The views of a scene show one set of named points, each view turned or mirrored, and shifted as a whole, with a little noise and some points left out.
In the rows, 128 means zero.

Scene 1
View 1
J_351: [131 109 121 119 119 116 143 112 139 113 162 147 146 106  65 115 148 150
 171 109 146 163 132 123]
J_607: [141 132 143 108 136 119 156  97 116 122 153 144 127  96  64  98 141 139
 157  95 154 127 105 112]
J_857: [126 119 155 117 115 100 132 102 131 172 154 180 188  89  71 113 114 138
 134  75 149 140 182 124]
J_504: [119 125 132 123 127 111 141 103 120 150 170 175 170  96  85 111 118 134
 151 111 149 134 147 124]
J_416: [153 116 140 116 138 110 135 111 108 141 159 168 150 124  82 117 125 114
 137 123 150 117 141 137]
J_209: [125 106 113 122 131 110 143 110 132 115 170 177 143 118  86 115 138 133
 166 134 138 153 130 127]
J_444: [141 122  95 129 137 137 149 122 107  84 176 118 124 129  81 121 157 139
 186 160 160 142  86 131]
J_61: [152 120  89 137 160 132 137 131  75 104 190 154 136 161 118 132 131  95
 160 214 157 103  99 157]
J_29: [112 114 122 124 135 104 141 103 124 141 174 200 160 107  99 110 117 123
 153 132 138 142 140 126]
J_208: [138 106 145 101 136  98 154  93 139 122 149 186 117 103  66  96 140 135
 151  93 131 145 120 115]
J_866: [127 124 149 116 130 103 138 100 119 162 160 186 167  95  81 107 113 126
 136  95 147 126 156 124]
J_812: [160  85  97 126 139 115 132 134 121  89 171 159 124 161  87 134 153 119
 166 176 140 148 123 151]
J_808: [129 139 111 137 117 138 137 120 107 130 178 118 178 104  82 126 133 147
 172 130 171 138 133 130]
J_162: [117 122  80 142 121 140 143 126 122  91 189 124 156 120  89 130 150 153
 197 164 160 165 109 131]
J_315: [162 105 121 122 137 119 134 126 108 114 163 143 136 142  79 127 142 119
 152 146 154 128 128 144]
J_391: [177  99 146 105 124 114 138 116 131 112 140 129 122 125  46 118 159 139
 147  91 150 142 134 131]
J_414: [131 115 157 110 127  97 137  96 130 165 152 197 168  94  75 105 112 127
 131  82 140 132 167 123]
View 2
J_162: [163 119 149 145 144 168 113 124  49 135  84 110 118 128  77 131 158 149
 150 165 107  99 171 164]
J_209: [162 120 158 152 149 154 104 132  83 142 119 138 122 139 109 143 123 146
 151 105 100 101 151 183]
J_414: [170 118 183 136 160 147 115 108 116 131 131 142 144 150 174 151  82 162
 126  62 102  92 119 195]
J_61: [138 132 130 171 112 155 157 109  24 153  99 152  82 180  56 175 153 148
 137 106 131 123 176 154]
J_315: [166 117 165 165 143 153 147 117  62 135 131 143  97 150 108 149 137 160
 137 108 123 134 158 165]
J_29: [153 127 155 142 142 151 105 117  90 146 106 143 134 155 123 160 103 146
 141  81  98  83 139 190]
J_504: [166 119 169 132 152 154 116 104  93 130 104 131 137 148 145 150 102 161
 127  91 102  88 137 181]
J_866: [168 118 177 134 156 149 120 101 104 128 119 139 139 153 164 155  87 164
 121  71 103  92 127 186]
J_808: [170 114 168 132 152 163 139  96  59 119  86 108 129 140 125 138 135 170
 121 141 114 100 155 161]
J_208: [184 106 165 155 161 152  88 136 105 128 148 149 110 125 143 137  89 153
 141  83  77 117 149 179]
J_351: [179 110 175 145 164 159 107 130  90 126 124 123 126 119 127 127 126 158
 145 126  97 110 151 177]
J_444: [175 109 142 161 141 167 122 125  40 127 104 125  86 130  78 136 145 156
 140 150  99 128 186 147]
J_391: [193 102 189 165 172 155 132 131  89 116 163 137  98 120 147 124 122 171
 135 112 108 150 151 165]
J_607: [192  99 163 148 157 159 104 112  81 111 124 134 100 126 145 136  89 169
 120 106  76 121 163 154]
J_812: [153 123 152 181 139 155 133 146  53 152 140 150  86 146  65 145 161 142
 165 120 127 139 166 173]
J_416: [169 117 169 156 147 150 142 108  76 129 131 148 105 157 134 157 111 166
 125  83 115 125 148 167]
View 3
J_29: [150 101 180  97 100 133 106 131 131 147 129 165  77 150  96 152 131 113
  97 144 123 118 194 103]
J_607: [133 136 164  92 147 122  73  95 105 113 105 130  79 135  94 142 137 138
 111 113 119 128 169 110]
J_391: [142 133 134 118 158 110  99 130  94 108 111 131 106 119 115 120 146 144
 108 110 116 116 132 109]
J_162: [163 104 143 127 107 186  63  99  92 136 143 170  53 120 113  88 144 121
 108 154 129 171 164 116]
J_416: [131 106 174  90 111 128 104 140 125 135 130 144  97 123  90 142 148 136
 103 117 121 113 157  94]
J_414: [148 133 166  80 123 109 137 133 122 145 121 143 104 149  85 186 133 129
  84 131 124  88 184 102]
J_808: [155 125 146  90 108 181  84  99  89 145 147 147  77 113  84 128 151 141
  99 139 134 149 157 109]
J_812: [143  69 159 144 103 141  82 155 120 124 134 173  80 113 132  74 148 119
 118 133 116 143 142 100]
J_209: [153  99 161 121 115 130 100 135 122 134 124 166  78 142 116 123 132 114
 102 142 120 126 176 107]
J_315: [135  94 162 114 112 142  88 140 114 124 133 153  90 110 107 104 153 136
 112 120 121 131 138  98]
J_61: [121  46 197 111  66 170  59 148 139 133 151 171  68  97 105  73 162 125
 126 123 121 160 143  86]
J_444: [140  97 158 125 121 164  44 102 101 114 128 154  58 111 114  76 150 130
 124 128 121 169 150 109]
J_857: [159 144 151  78 123 127 145 129 106 154 130 141 111 145  79 192 137 134
  75 139 129  89 179 104]
J_504: [150 124 166  85 113 140 108 117 116 148 131 150  85 140  85 163 138 127
  92 139 128 118 184 104]
View 4
J_416: [139 135  95  96 135 109 157 130 155  81 125 121 144 126 158 131 156 106
 180 154 145 102 127 144]
J_351: [149 108 111 134 147  90 174 161 144 112 131 138 125 117 139 140 153 104
 210 128 154 104 133 180]
J_812: [140 127 103 120 155  81 136 121 173  85 142 142 162 109  80 110 118 130
 201 149 143  75 144 174]
J_208: [137 136 107  99 134  70 186 160 155 100 135 160 125 148 167 163 157  93
 200 141 149  95 125 177]
J_391: [135 109 104 129 141 104 178 121 135  76 140 163 141 131 137 176 163 107
 217 119 143  99 130 155]
J_209: [149 130 108 115 144  77 162 160 165 110 133 131 130 120 133 118 138 105
 194 146 153  94 134 181]
J_61: [133 138  98  89 164 105 101 111 171 100 115 109 191  92  91  81 110 145
 185 179 130  70 141 168]
J_414: [152 139  93 104 118  96 190 165 161  83 133 118 105 139 194 138 171  78
 167 144 166 124 122 138]
J_444: [136 108 115 120 169 101 129 135 135 129 112 136 173  96 107 127 131 137
 225 146 131  77 137 203]
J_315: [138 124  98 112 149 106 144 120 154  83 129 132 160 112 120 128 141 122
 197 148 142  90 136 156]
J_857: [160 127  92 122 119 109 195 167 154  83 131 105  97 130 193 136 178  76
 171 136 170 137 121 130]
J_162: [155 101 117 141 171  99 135 159 143 141 113 113 151  85 102 100 130 128
 221 139 148  93 139 204]
J_29: [152 142 100  98 135  81 164 171 173 108 125 110 121 126 160 105 142  97
 172 159 158 105 129 169]
J_866: [150 136  96 101 123 103 179 162 156  91 123 111 115 130 189 132 168  85
 172 151 160 119 121 143]
J_607: [133 120 109 101 145 102 168 150 127 116 115 146 143 131 178 166 165 104
 211 142 137  96 122 179]
J_808: [155 103 105 134 156 129 147 151 128 122 107  97 144  89 145 115 157 113
 205 139 150 114 130 167]
View 5
J_315: [ 74 106 116  91 136 118 112 105 102 127  97 126 120 153 111 119 149 123
 100 105 129 159 105 112]
J_808: [106 126 158  76 160 153 111 105  94 125  85 100 125 193 114 102 143 103
  79 113 128 158 129 103]
J_162: [ 78 134 136  86 189 146 145 126  86 107  95 108 139 166 129 120 149 100
  77 116  99 166 160 115]
J_208: [105 139 134 114 104 138 111  86  50 109 113 151  85 129 119  92 158 119
 133 114 165 177 128 102]
J_61: [ 66  74  85  53 172 105 134 109 118 131  78 124 146 141 118 164 126 117
 106  85  88 170 118 109]
J_351: [ 94 147 153 111 137 146 122 107  73 110 109 124 110 158 120  92 163 112
 101 121 147 161 137 112]
J_857: [143 139 192  90 102 147 106  78  87 128  95 122 109 177 110  83 161 118
 140  99 206 137 109  86]
J_812: [ 51 108  99  99 150 106 142 122 104 116 106 131 138 128 123 136 159 124
 106 107 115 154 122 122]
J_866: [137 125 166  80 109 141 107  74  82 130  92 129 106 165 111  99 149 116
 141  95 185 156 113  84]
J_391: [ 71 131 132 127 105 129  92 103  79 119 117 132  92 154 107  79 167 122
  89 127 150 160  94 118]
J_416: [105 105 134  82 116 128 103  87  94 132  92 130 111 156 109 114 143 121
 123  96 155 160 101  96]
J_209: [ 98 131 138  95 140 134 138 103  76 111 102 133 119 140 127 115 156 114
 125 105 145 162 142 104]
J_414: [139 132 173  89  97 141 108  73  79 127  97 135 101 158 113  91 156 120
 150  96 202 148 110  85]
J_29: [124 124 149  75 135 135 136  87  80 120  94 135 122 145 126 122 146 114
 149  90 163 160 138  90]
J_504: [130 129 164  78 129 146 116  85  82 123  90 124 112 167 117 104 147 110
 128  98 167 160 128  89]

Which points are out of place in each view (at most two, in the order of its rows)? Write none if all are in place.
view 1 | J_61
view 2 | J_812, J_416
view 3 | J_209
view 4 | none
view 5 | none
